Points, in no order, along strands that fork, close into loops and pass close to each other.
(in the rows, 128 means zero)
Points whose rows are less than 122 apart are linked; no others are. Some points are linked to none.
q123: [137 107 152 146 123 141 103 149 156 154 177 185 119 111 163 129 118  73
 133 115 112 151 120 154 101  87 116 153 133 150 152 153 122  45  96]
q216: [160 165 118 143 192 141 118 112 202 147 108 138 123  96  62  82 148 151
 131 150 154 102 108 193  92 112 101 135 167 142 137 109 164 132  69]
q56: [152 104 170 169 182 116 145  90 179 112  94 135 111  96  61  91 151 127
 145 157 143  71  78 132  65  91 109 129 164 116 121 143 172 155 121]
q973: [ 94 123  73 118  85 118 130 156  95 133 115 138 132 113 144 134 115 102
 174 124 100 199 105 101 131 130 150 156 176 176 136 128 105 102 156]
q969: [ 87 109  92 143  77 120 141 142 123  95 100 105 149 145  75  79 156 192
 191 175 121 165 134  91 170 141  96 128 117 153 103 110 130 149 145]
q260: [ 70 156  58 148 102 121 125 130 138 143 148  84 124 136 102 155  79 222
 146 159 148 137 130 161 135 131 173 147 166 143 121 123 157  83 116]
q82: [158 138 142 130 129 127 177 119 178 162 147 105 128 160  98 187 161 156
  93 151 158 131 131 184  84 156 112 153 158  80 155 136 175 112 111]
q307: [112  96 136 127  90 119 124 119 149 135  93 110 102 128 102 139 165  90
 108 106 103  73 104  87 136 165 160 123 123 120  68 130 123 213 184]
q720: [139 132 158 110 187 142 186 142 182 126 155 145 129 144 135 142 143 172
 136 183 136 130 155 179 123 168  94 103 147  83 188 146 206 101 115]
q954: [174 164 115 144 124 128 125  96 124 135 114 104 144 152  72 143 203 146
 114 158 170 134  88 176 140 106  84 123 114  72 128 105  62 176 120]
q854: [101 116 123 104  83  94  97 146  84 123 108 115 135 126 113 108 177 116
 115  97 111 139 111 111 169 161 171 139 147 141  90 138 113 166 179]
q640: [165 108 152 133 132 151 115 134 181 137 170 202 120 108 135  97 125 110
 143 136 117 140 120 165 100  82 100 157 148 161 152 122 148  47  66]
q118: [115 138 157  73  92 107 120 159 104  77 115 108 166 119 214 105 110  93
  86  84  91 139 140  94 123 106 167 150 142 143 150 127 114 172 154]
q512: [106  95 104 133  78 118 123 153 134 101 119 141 138 134  88 107 136 197
 108 146 117  88  90 117 217 153 130 116  87 117  75 127 135 179 146]
q211: [ 98 157  76 109  98 129 143 128  87 156 142  72 123 151 104 189 120 150
 112 117 154 129 132 160 133 170 185 133 169 109 117 114 123 106 131]
q830: [118 151 108 152 145 123  88 127 132 114 133  80 142 163  75 105 166 190
 151 205 164 119 119 174 163  87 100 115 104  96 108 137  65 173 114]
q669: [155  76 156 121 149  82 120 116 157 123 119 162 116 112 114 123 130  88
 106 114  99  69  52 122  99  88 169 151 156 137 119 164 112  91 131]
q679: [116 112 109  83 102  66  85 143 116 116 118 171 113 141 169 117 117 136
  82 121  96 100  61 123 217 108 183 131 110 151 103 144 107 126 154]
q276: [171 147 162 112 135 109 124 130  90 135 115 182 157 144 167 119 186 121
 114 107 135 140  62 121 148  93  70 132 117 120 184 140 120 112 100]
q721: [137 140 130 119 104 153 120 107 108 139  81  95 111 129  90 129 161  84
 130  80 126 140 169  89 122 166 123 129 118 128 101 100 118 188 151]
q434: [103 116 154 173 164 120 113 113 153 144 122 115 100 109 106  73  92 143
 161 140 128 138 144 118 118 111 123 131 142 159  77 157 163 125 114]
q18: [ 73 128  81 133 154 123 168 142 163 140 112 110 112 143 128 125  69 157
 193 166 119 193 171  91 109 137 110 125 155 181 123 102 163 108 134]
q235: [164 104 187 166 167 129 131  98 187 119 112 152 121 110  91  95 145 116
 137 130 123  82  74 121  64 105  86 142 150 124 129 151 149 136 117]
q483: [154 107 181 118 139 103 116  96 117 139 121 137 146 131 144 135 189  83
 114  96 119 122  93 108 123 112 120 121 112 104 131 152  91 159 146]
q794: [151 123 173  93  82 157 126 125 124  75  83 130 129 133 149 124 140  73
 100  68 114  83 149  92 152 157 123 131  59 124 124 137 132 182 139]
q618: [123 160 107  74 103 134 122 134  33  85 111 153 140 112 207 117 115  78
 123  80 123 156 136 117 148 107 141 130 122 166 170 115 120 131 131]
q462: [125 165  75  45 105 125 142 114  77 102 116 100 147  98 137 145 126  97
 129 109 115 178 153 106 110 154 183 127 160 185 161  95 106 139 146]
q742: [ 89  98 114 128  92 119 132 149 131  80 103 119 150 144 107  66 126 200
 197 167 100 155 114  92 191 133 105 120 122 153 113 131 152 141 141]
q411: [180 166 122 151 146 128 145  94 149 163 116 115 145 146  81 154 178 131
 116 130 157 150  92 165 104 135  96 115 137  95 152  88  95 144 109]
q405: [129 132  90 101 109 185 172 113  60 100 153 162 115 121 182 174  62 131
 124 101 127 130 140 111 125 177 128 129 135 124 166 100 145  96 121]
q74: [154  99 144 151 156  90 132  83 187 105 115 131  91 122  61 124 130 134
 128 183 121  47  70 122 122  99 105  87 104  91  98 137 138 184 165]
q674: [111 102 156 138 117 142 145 120 146  89 101 115 126 143 130  69  97 153
 161 118  91 123 138  88 160 153  88 113 113 121  78 138 151 191 136]
q150: [144 100 191 181 168 139 127 124 185 133 142 165 126 133 134  93 116 107
 144 133 113 117 117 120  74  98  76 123 128 124 127 161 139 104 108]
q3: [130 150 116 153 150 123 111 113 126 132 139  77 143 142  80 106 158 186
 160 169 148 132 137 161 172 104 100  91  98  96 105 131  91 164 114]
q76: [141 148 112 118 126  94 108 119  73 161 151 130 142 105 141 157 163 125
 126 111 135 167  92 151 164 118 150 108 128 130 132 134  98  97 116]
q203: [146 147 167  77 121 100 119 131  65  97 122 152 149 140 196 122 173  96
  91  99 136 124 123 117 169  75 135 124  85 138 159 149 121 136 128]
q904: [154 129 165 123 134 145 158 128 192 181 160 159 108 149 134 196 162  98
 104 131 117 134 121 155  73 159 121 137 145 127 177 108 143  86 119]
q188: [148  99 185 157 119 145 135 116 147 112 135 142 130 149 176 107  92 120
 118 101  99  87 112  96 146 112  88 114  92  84 102 144 119 152 133]
q984: [117 114 154 132 128 114 101 161 121 147 150 160 141 102 206 132 113  72
 118  89  98 158 108 144 114  87 146 141 135 146 142 169 106  85 119]
q544: [144 102 112 176 163 106  96 139 127 109 120 100 132 119  41  63 159 187
 137 198 171  79 100 156 116  67 150 163 150 121 106 153 105 113 110]
q828: [135 139 115 151 128  99 102 113 103 178 144 118 140 118 105 136 173 125
 130 126 140 155  94 150 140 114 136 126 135 124 111 142  85 102 119]
q974: [ 74 154  56 162  99 123 108 133 117 148 121  86 133 141  83 130 101 197
 160 144 135 166 124 133 130 143 149 137 172 157 112  99 127 104 133]
q893: [ 93 130 122 144 114 124 150 123 165 187 157  98  91 133 123 183 117 158
 105 159 167 132 177 161 103 151 141 163 155  97 112 156 200  91 129]
q535: [133  87 138 163 128  99 105 115 131 120 139 137 103 107  87  86 105 166
 123 148 115  85  82 106 157 111 156 144 130 128  76 154 136 115 133]
q782: [121 126  58 116  77 129 173 123  94 120 120 100 117 143  91 153 111 132
 188 152 128 176 162  67 118 143 121 133 138 161 144  86 108 109 162]
q474: [176 112 137 133 172 136 131 129 170 125 149 170 130  99  93  72 141 146
 159 158 132 128 111 160 107  79 107 148 158 163 133 136 160  71  58]
q272: [114 138 132 144 118 193 149 177 139 139 161 153 108 137 186 164  62  97
 117  91 103 141 199 119  78 165 110 127 135 123 145  75 128  96 130]
q685: [155 121 161 103  88 143 150 123 123  85  86 144 109 120 108 140 160  93
  92  93 135  70 118 111 173 156 136 129  40 114 100 140 122 200 127]
q641: [148 152 113 118 197 120 153 125 195 152 119  95 130 159  87 138 128 179
 143 190 150 116 118 197 131 135 114 112 147  98 164 143 159 114  94]
q849: [124 135 121  84  68 140 127 133  52  85 101 140 132 127 163 110 137  99
 129  85 119 144 118  98 174 126 118 132 106 139 127 127 128 143 131]
q765: [156 134 177 167 178 183 134 121 193 157 149 177 137 152 144 147 150 109
 133 126 129 136 120 141  59 142  64 117 120 129 162  92 124 127 109]
q508: [ 92 145 115 139 102 130 162 131 118 174 145  76 110 145 112 201 126 157
 106 127 166 128 163 163 111 159 168 160 165  87 112 153 160 106 133]
q637: [171 152 192 131 154 181 116 125 109 123 140 144 151 143 171 158 122  51
 115  99 150 117 163 106  82 136 128 124  59 115 197  90  87  98 137]
q173: [122 116 160 107 194 130 160 130 207 142 168 159  91 143 139 147 118 147
 132 192 119 129 179 165 113 152 106 113 135 109 163 139 207  79 119]
q421: [151 167 144  79  98 175  85 107  97  82  99 118 139 121 145 128 109  49
 120  80 128 129 170  96 120 169 107 123  69 160 170 120 117 146 148]
q890: [ 63 140 106 160 179 121 107 100 175 190  85  73 107 127  93 125 104 167
 133 167 177 129 176 144  99 120 141 112 123 131  84 124 139 146 129]
q525: [129 120 134 157 145 157 126 151 148 128 194 188 125 113 200 104  72 137
 152 147 107 159 153 158 127  95  86 103 120 134 138 145 139  59  80]
q232: [179 159 110 118 102 118 120  97  74 134 129 113 147 129  96 144 191 142
 115 130 172 138 112 154 169 104 103 115  79  81 129 115  83 154 116]
q597: [130 127 143  71  82 114 132 176 116  70  90 107 178 117 209  95  96  72
 110  89  87 135 159  87 101 112 149 152 151 142 169 119  99 161 153]
q511: [154 156 143 107 110 187 102 132 111  91 103 116 134 133 147 130  91  51
 127  71 124 134 183  84  88 178  99 124  98 139 165  95 107 130 145]
q941: [143 161  98  75 115 139 141  93  44 123 149 126 129 109 154 172 117 107
 114  91 143 138 140 129 152 153 167 105 106 135 167 105 120 113 117]
q486: [117 144 111 155 136 135 142 111 126 174 168 121 108 119 119 150  90 154
 134 120 125 157 145 134 129 143 126 123 136 143 102 120 145 100 109]
q805: [123 101 177 114 142  89 102 146 141 127 140 143 150 116 200 121 115  80
  97  96  95 120  88 128 121  84 165 140 137 133 138 181 105 109 131]
q424: [129 118 136 107 189 121 144 119 224 156 154 144  81 136 115 125 111 130
 130 190 136 121 190 166 118 120 128 134 131 141 148 127 217  71 110]
q966: [134 146 165  90 155 140 121 147 112 140 181 131 160 119 213 171 131  71
 100 107 123 152 156 141  86 103 168 118 118 157 185 109  97 103 126]
q700: [108 136 100  64  83  90 114 147  89  96  99 103 157 106 122  94 182 114
 113 124 111 169 135 102 137 151 183 144 148 169 122 125 106 168 167]
q756: [163  87 151 141 191 112 144 123 151 110 127 137 129 100  77  59 139 156
 157 167 133  94 104 132 125  71 138 142 157 142 109 154 154  94  86]
q740: [148 122 137 110 114  61 104 136  70 127 116 170 141 136 152 120 178 143
 107 126 132 122  45 126 205  83 130 142 117 116 140 178 117 109 126]
q771: [121 124  77 112 123 179 189 121  80 100 173 179 115 111 194 157  55 160
 137 125 121 125 141 127 130 164 117 126 147 126 155 101 153  97 108]
q968: [141 137 162 109 154 128 127 126 123 175 165 127 131 123 173 178 160  68
 117  99 119 158 138 127  97 130 154 111 132 151 155 123 100 110 120]
q977: [154 134 156 130 148 156 171 107 103 137 165 116 104 139 122 183 107 146
 110 121 146 145 165 117 114 179 124 109 108  92 148  98 154 118 119]
q292: [ 85 107 140 162 147 127 112 132 147 116 101 108 112 114  95  55  81 170
 177 140 109 132 126  98 148 123 128 135 158 171  92 145 168 124 124]
q414: [138 107 110 105 101  69  89 130 100 124 133 182 115 131 155 126 135 154
  88 135 109  98  51 115 227 102 146 134 100 121 107 163 128 109 147]
q801: [159 113 118 147 113  84 118 121 153 102 100 136 136 135  61 120 203 149
 103 170 154  64  48 160 148 115  91 133 121  71 118 147  96 194 150]
q532: [158 129 195 168 159 169 136 125 161 155 131 159 145 148 145 150 168  70
 136 100 128 133 113 111  61 126  81 128 114 118 151 119 104 140 127]
q53: [152 128 197 164 150 179 130 134 132 147 149 143 142 148 169 157 129  58
 131  86 130 133 159 107  74 134 107 120  95 110 144 111  91 112 133]
q296: [114 159  55 110  74 134 119 116  55 129 139  79 143 145 103 168 127 159
 127 113 155 133 126 153 159 151 173 130 135 120 118  95 102 119 139]
q400: [163 134 173 139 148 173 162 129 192 161 156 173 133 157 143 183 157 115
 101 133 120 130 112 152  69 168  90 132 131 125 182  78 142 106 113]
q816: [150 132 113 129 152 135 141 120 139 151 197 176 131 104 164 130 103 160
 154 162 117 163 109 141 134 100 103 104 124 145 141 141 141  62  79]
q793: [158 138 162  88 121  65 124 127  76 117 107 159 147 146 161 134 211 115
 104 122 141 128  72 128 178  78 117 128  96 120 164 152 109 135 128]
q348: [135 104 169 135  94 156 139 126 137  94 113 130 121 150 158  95 100 126
 133  96  79 113 126  83 156 139  94 119 105  99  88 128 137 173 140]
q91: [ 57 137  73 167 127 118  90 138 137 133 101  85 134 130  71  88 103 205
 177 162 141 156 143 126 145 125 138 129 156 174 114 110 137 109 132]
q649: [ 87 124 121 137 138 112 133 112 199 194 138  97  93 131 104 162 100 153
 102 171 175 127 182 160  98 129 148 156 139 122  95 142 191  87 117]
q629: [118 103 144 105 124  90 108 115 149 129 116 127 111 120 133 138 153  86
  92 108  91  73 101  97 137 140 186 110 124 133  85 138 107 191 191]
q568: [143 127  65  78  95 137 185 113  89  99 112 111 119 131 109 173 100  96
 163 145 125 163 161  68  99 165 127 138 141 158 164  99 114  96 158]
q592: [104 156 136  69  99  95 114 142  62  82 129 137 154 106 228 105 121 109
  94  92 112 161 136 120 123  85 171 151 137 165 148 130 119 157 135]
q237: [ 68 138  59 152  66 148  63 152  94 104 138  92 153 162  82 122 150 202
 141 154 147 139 116 147 169 130 128 133 124 128 103 103  81 135 140]
q213: [111 102  99 174  97  97  44 146  95 124 145 109 143 126  67 100 160 178
 114 154 152 109  84 151 180 113 150 154 130 110  95 169  89 118 149]
q140: [ 83 141 111 155 168 109 121 101 185 207 108  90  94 126 101 142  98 150
 122 168 175 127 175 149  93 124 151 135 125 141  78 131 164 117 119]
q121: [106 149  89 124 167 126 159 118 120 132 157  91 138 135 130 152  86 215
 161 153 135 127 147 163 175 141 139  86 137 124 138 128 165 111 110]
q776: [ 96 147  41 126  52 146 115 141  64 102 120  94 155 160  75 132 153 177
 154 136 150 146 129 135 167 141 133 136 128 141 124  76  94 132 147]
q303: [152 118 131 154 124  89 102 109 119 150 118 125 144 116  87 119 193 133
 123 139 145 126  67 154 134 109 109 139 148 113 123 156  95 118 121]
q137: [167 134 162 135 140 132 134 122  97 136 148 170 140 136 168 131 149 128
 130 121 135 157  95 125 136  92  61 116  99 118 157 132 121  92  88]
q39: [137  97 157 165 170  99 131  88 179 107 116 107 107 119  82  96 130 154
 141 175 126  69 103 110 149 110 112  97 109  88  94 157 144 188 151]
q733: [153 144 164  88  86 172 101 109 107  71  81 122 137 116 139 117 135  60
 112  70 134 110 164  89 138 159 110 137  49 141 136 148 128 177 131]
q429: [153 138 146 130 126 155 133 117  62 126 148 168 141 132 193 145 114 115
 127 109 139 143 125 106 144 104  74 102  83 104 152 116 116 106 102]
q40: [144 149 120 121 100 155 126 102  77 141 118 109 127 122  99 136 145 109
 135  84 135 151 158 116 143 159 124 114 107 125 109  98 116 148 134]
q953: [112 136 108 106 108 146 123 191  89 117 141 151 167 101 240 132  80  66
 128  83 111 168 159 140 101 108 150 128 146 151 175 110 102 124 132]
q659: [159  97 175 166 137 130 141  83 192 107 134 145 118 151 152 112  95 123
 123 131  94  64  87  96 130  97  88  95  89  75  95 140 122 169 140]
q159: [139 149  91  76 111 164 153  98  50  93 137 157 122 114 176 173  72 102
 112  88 140 116 140 113 124 190 146 130 119 136 187 111 137  99 125]
q823: [149 151 138 122 110 174 120 117  51 103 135 161 140 135 187 131  96  96
 125  81 133 139 155 102 139 122  91 103  74 113 154  96 113 109 112]
q89: [166 141 150 127 139 143 190 113 129 146 167 121 128 143 112 196 136 155
 105 141 150 136 148 142  97 169 119 130 130  76 153 123 156 108 111]
q850: [ 99 124 130 136 114 127  94 197 112 137 150 159 153  97 236 130  84  69
 121  78 107 155 143 161 109  91 154 134 144 140 167 150 108  97 125]
q667: [169  98 127 129 124  67  99 109 132 123 103 155 137 124  78 125 192 137
  88 146 135  82  47 146 152 107 118 137 127  94 122 163  93 147 147]
q114: [131 114 146 122  95 149 132 193 126  91  89 107 181 119 194 100  90  45
 118  59  95 129 177  84  88 133 130 136 140 117 178 113 104 148 156]
q33: [116 126 144 178 122 161 128 169 134 135 176 172 139 114 202 110  60 117
 133 104 111 155 164 138 104 110  82 117 122 114 132 129 127  84 104]
q726: [119  92 102 180 121 100  51 137 105 106 140  99 140 124  43  81 146 186
 117 177 159  64  97 141 145  87 169 158 136 113  95 158 103 108 129]
q11: [167 132 136 138 155 121 137 106 129 149 164 150 144 119 133 122 131 159
 150 152 133 164 100 143 130 111  74  98 116 126 142 136 125  93  90]
q581: [125 138 132  60 108  65 120 145 111  88 123 156 129 157 207 123 125 132
  58 113 104  99 107 113 192  84 175 129 105 154 122 136 119 156 153]
q389: [129 150  47  60  97 133 155 112  77 106 106 105 135 116 120 170 113  95
 138 118 131 166 146 100 119 171 173 136 155 168 174  94 107 118 159]
q202: [129 150 158  67 107  75 124 153  69  79 109 148 142 158 212 118 140 119
  74 101 115  91 117 119 184  78 160 136  83 134 155 147 133 156 139]
q268: [126 114 116 155 200 116 107 132 153 130  87  91 131 125  40  63 160 157
 168 197 172  82 121 160 112  72 142 132 153 132 125 149 119 129  93]
q409: [170 155 120 162 161 131 106 116 167 139 111 148 141  88  65  82 167 159
 132 127 148 108  65 180  91 111  91 148 170 136 123 122 143 137  82]
q871: [ 91 113 150 159 116 147 110 175 155 152 128 142 110 111 177 115  86  65
 141  75  86 145 154 115  85 125 129 158 171 150 110 148 123 108 130]
q207: [ 77 124  96 164 151 116  92 152 133 118 108 101 127  99  83  56  87 193
 194 146 131 142 134 117 162 113 170 139 155 186 111 136 162  95 109]
q874: [160 137 132 172 148 120  95 111 163 127  88 137 143  92  52  89 173 149
 125 119 156  92  48 175  93 110  88 145 175 109 130 131 134 167 107]
q497: [136 122 115 159 114 111  91 130 135 102 125 111 144 145  56 101 192 173
 121 194 162  86  84 164 161 102  83 139 109  69 107 159  75 196 135]
q619: [104 109  76 127  63 120 160 138  97 103 107 105 141 145  83 114 158 140
 186 164 126 179 142  71 148 140 110 144 126 158 118 105 106 123 156]
q503: [146 133 147 115 146 130 145 128 161 191 164 137 117 137 149 204 164  74
 104 115 119 146 139 152  88 151 160 121 146 130 167 121 123  94 123]
q847: [134 110 130 124 188 130 130 106 206 160 147 157  81 118 108 108 119 112
 143 178 146 130 192 153  91  81 132 146 141 162 121 119 194  69  94]
q901: [159 103 208 162 144 139 128 111 160 146 122 142 142 141 145 146 171  71
 128  99 115 105  92 114  88 111  96 125 122 108 141 156  96 152 140]
q789: [115 150  93 127 122 152 174 125 126 163  92  83  99 146 104 163  99 133
 131 126 137 165 184  84  91 180 121 143 155 134 105  73 151 139 147]
q940: [149 120 147 154 164 138 124 104 203 168 149 167  86 120  97 124 144  97
 130 158 144 120 157 148  59 101 113 148 148 160 127 117 168  79  91]
q533: [130 140 145 124 192 157 183 116 128 130 152 111 102 150 134 155  85 164
 127 140 135 137 194 125 128 185 119  97 108  91 129 108 181 128 120]
q418: [ 98  98 127 106  91  94 111 164 138 120  95 128 130 113 155 104 107  93
 126 101  67 149  96  89 136 132 178 165 189 167 107 152 105 135 163]
q614: [100  86 115 151 111 114 109 127 149 100 110 128 102 127  97  64  73 170
 144 146  80  99  96  86 160 129 151 154 149 155  70 132 152 121 144]
q543: [116 137 108 138 119 149 143 136  93 150 156 148 115 113 164 148  91 130
 151  99 109 180 132 114 141 142 116 120 143 149 112 108 129 104 116]
q790: [ 85 116  93 123 150 163 202 135 112 104 177 155 121 104 183 156  69 191
 156 141 117 131 161 136 144 173 128 122 162 126 152 131 190 105 122]
q810: [145 150  92 100 117 124 138 105  57 152 155 132 137 117 159 184 131 120
 114 109 145 152 117 139 153 139 149 100 112 126 148 111 118  93 109]
q845: [146 139 107 137 187 127 129 115 191 149 104 112 124 124  52  85 151 159
 154 184 171 110 128 192  90  81 130 137 169 142 131 115 152 109  73]
q430: [ 79 146  99 132 139 129 163 122 152 176  83  61 115 156 107 162  84 174
 117 145 156 143 192 105 104 170 138 143 148 120  93  90 167 152 140]
q372: [ 95 113 136 141 109 119 108 168 148 144 112 131 110 103 154 114  97  64
 129  81  77 144 125 113  91 122 159 166 185 170  97 163 119 121 136]
q485: [124 152  98  78 116 153 146 180 106 104 120 124 154 108 201 141  92  58
 130 100  99 172 179 112  68 127 146 133 171 168 175 102  99 131 141]
q699: [ 97 108 128 189 109 110 109 110 133 137 122  96 110 128  54 104 156 152
 131 158 159  94 126 126 139 124 121 131 118  92  73 149 119 191 161]
q472: [120 111 164 168 171 117 128 100 150 120 108  94 110 124  93  78 139 156
 172 157 115 105 143 125 161 117 101  85 103  92  94 158 140 193 140]
q446: [130 135 157 127 104 180 119 182 115 106  93 118 155 132 181 101  95  43
 124  49 114 139 186  86  87 148 111 132 133 121 160  98 103 137 150]
q672: [ 89 131  80 126 147 145 193 124  99 114 166 108 129 124 143 155  75 205
 159 142 135 130 158 139 151 179 147 115 165 121 136 129 185 113 123]
q929: [133 161 162  79 153 159 114 143  93 108 171 134 154 113 211 169  94  75
  89 100 133 137 166 132  84 129 169 119 101 146 191 103 106 107 126]
q425: [140 134 133 107 201 130 177 145 179 133 137 109 136 154 112 150 139 185
 144 180 146 129 137 189 135 169 102 114 154  80 179 160 187 111 101]
q980: [106 110 136 186 100 153 120 182 167 141 149 149 121 113 187 109  62  82
 135  78  95 149 164 131  90 121  99 140 150 122 131 139 123 100 115]
q60: [112 133 104 146 101 187 156 191 116 119 145 167 131 125 202 149  45  92
 129  93 103 151 178 130  80 161 106 118 137 131 160  75 110 101 129]
q914: [148  99 175 103 148  69 107 136 163 121 127 166 141 129 184 123 117  81
  87 109  94  86  53 132 109  70 172 147 142 142 157 169  95 101 131]
q196: [101 111 148 140 123 140 147 119 143  95  90  94 120 136  99  75 137 161
 168 138 113 120 161  96 175 148  97 102 103 118  78 129 158 215 146]
q247: [129 107 187  92 130  96 119 116 136 124 123 122 136 129 165 135 169  82
  92  97 100  90 113 105 132 115 168 113 107 117 116 150  97 176 168]
q599: [150 146 121 148 152 130 160  97 192 184 126 115 119 156  86 171 158 136
  97 153 158 134 111 178  70 143 112 132 148 104 135 111 131 120 101]
q625: [152 121 138 167 152 119 124 100 178 194 137 149 100 117  94 138 161  90
 140 126 140 134 118 145  68 109 110 131 148 152 128 139 133  93 100]
q37: [145 122 140 113  94 122 137 131  99  93  90 142 127 120  85 143 196 112
  89 115 162  71 124 138 188 148 155 132  45  88 100 151 112 203 130]
q263: [161 137 131 132 101 130 115  95  71 130 119 120 136 121  92 136 181 125
 121 109 151 138 135 138 160 129 112 118  82  94 115 123 108 158 123]
q21: [106 155  94  67  96 102 113 131  65 107 124 101 159  95 144 112 166 113
 115 112 127 189 149 114 136 135 188 135 154 177 130 113 108 159 154]
q937: [135 110 139  97 104  90 119 129  94 106 112 129 141 128  99 130 217 110
  86 116 152  90 114 143 179 134 164 123  85  98 105 157  90 197 155]
q310: [121 146 142 115 133 181 153 160 130 143 147 139  93 134 164 191  85  86
 102  85 110 126 193  99  67 191 133 141 138 125 142  86 151 107 146]
q608: [132  96 104 135 101 107 121 127 150 126 123 159 106 133  94 137 138 157
  88 143 120  69  75 125 199 142 138 101  72 118  63 129 114 184 156]
q703: [ 80 149  75 149 105 122 113 136 153 156 167  90 108 128  91 165  98 200
 130 165 154 128 138 176 127 116 187 162 167 134 103 143 152  61 112]
q391: [119 137 154 124 221 156 166 128 147 138 158 124 102 156 151 148  82 143
 145 145 116 143 188 136 131 171 104  70 103 109 131 119 177 110 111]
q410: [142  89 106 154 137 100 103  99 178 114 135 162  94 118  61 131 135 151
 117 176 131  49  75 123 157 112 121  80  71 111  58 123 107 181 160]
q97: [ 93 113  99 127  78  97 119 165 113 122  94 122 128 126 118 100 126 109
 169 132  88 177  90  76 142 139 159 168 178 166 124 140 109 115 168]
q157: [119 126 139  93 100  78 106 133  77 119 119 134 139 113 129 121 188 120
  97 109 121 131 101 123 188 132 169 127 108 120 105 155 110 169 157]
q283: [127 152 117 103 125 175 167 139 123 144 108 108  90 139 132 177  88  89
 112  99 113 155 193  77  70 197 123 137 159 141 132  86 141 121 148]
q290: [126 118 169 172 177 138 123 115 160 149 151 143 111 116 131  88 105 129
 156 136 114 152 157 125 104 111  92 111 127 142  97 157 151 119 105]
q656: [115 134  83 107  93 155 148 140  78 119 119 145 137 127 164 137 101 102
 164  99 106 186 120  92 128 137 130 137 160 160 137 100 114 118 131]
q645: [121 153 109 142 180 123 132 110 131 150 145  79 130 144 101 128 116 186
 163 163 147 147 148 156 159 131 113  72 119 108 114 121 132 141 113]
q678: [ 83 154 111 148 179 136 145 104 161 164  76  62 111 155  96 126 104 158
 147 146 155 151 198 124 124 152 125 103 121 124  96  94 156 177 139]
q692: [ 83 130  82 176  83 131  48 151  97 113 143 102 154 155  76  97 157 195
 134 150 148 122 117 158 169 122 126 136 125 117  84 138  88 146 139]
q663: [135 152  93 119 180 121 138 123 199 151 126  85 123 153  73 130 129 183
 135 203 164 116 132 204 111 103 128 131 154 119 144 138 149  91  79]
q795: [114 112 145 134  88 142 128 117 121 125  82 102 100 119  90 121 177  89
 132  95 121 103 142  91 128 163 128 128 120 117  77 125 128 210 170]
q186: [106  97 112 121  87 122 136 144 133  85 109 134 147 132 103  78 121 213
 139 155 102 109 100 105 220 146 115 119  89 133  83 133 151 178 136]
q595: [151 165 163  85 159 166 111 115  85 102 157 127 141 122 178 178  89  75
  93  96 142 114 172 111  92 163 152 102  74 133 198 106 111  98 140]
q153: [146  87 148 147 127  92 105 115 128 138 127 146 110 109 112 110 121 119
 112 118 106  85  67 111 144 105 153 147 134 120  93 171 120 100 136]

A piece is all that can be reached along the links. How many separate loops has the piece of each point below (a circle has one, a figure eight two, a Y none), and how many tips (points with one link)?
q114: loops 0, tips 2
q211: loops 0, tips 3
q202: loops 1, tips 2
q53: loops 1, tips 1

A fork is a point with three links, a tip a point with one. Leave the first point through the second and follow the links. Name the first fork or tip that comes.
q805, q914: q292
q929, q595: q532
q508, q893: q60
q211, q296: q845
q512, q608: q659
q720, q173: q625

Name the points in between on the shortest way along the links from the first point to the second, in order.
q765, q629: q532 > q901 > q483 > q247
q847, q268: q424 > q173 > q720 > q425 > q641 > q663 > q845
q533, q40: q977 > q89 > q82 > q599 > q411 > q954 > q232 > q263
q901, q966: q532 > q53 > q637 > q595 > q929
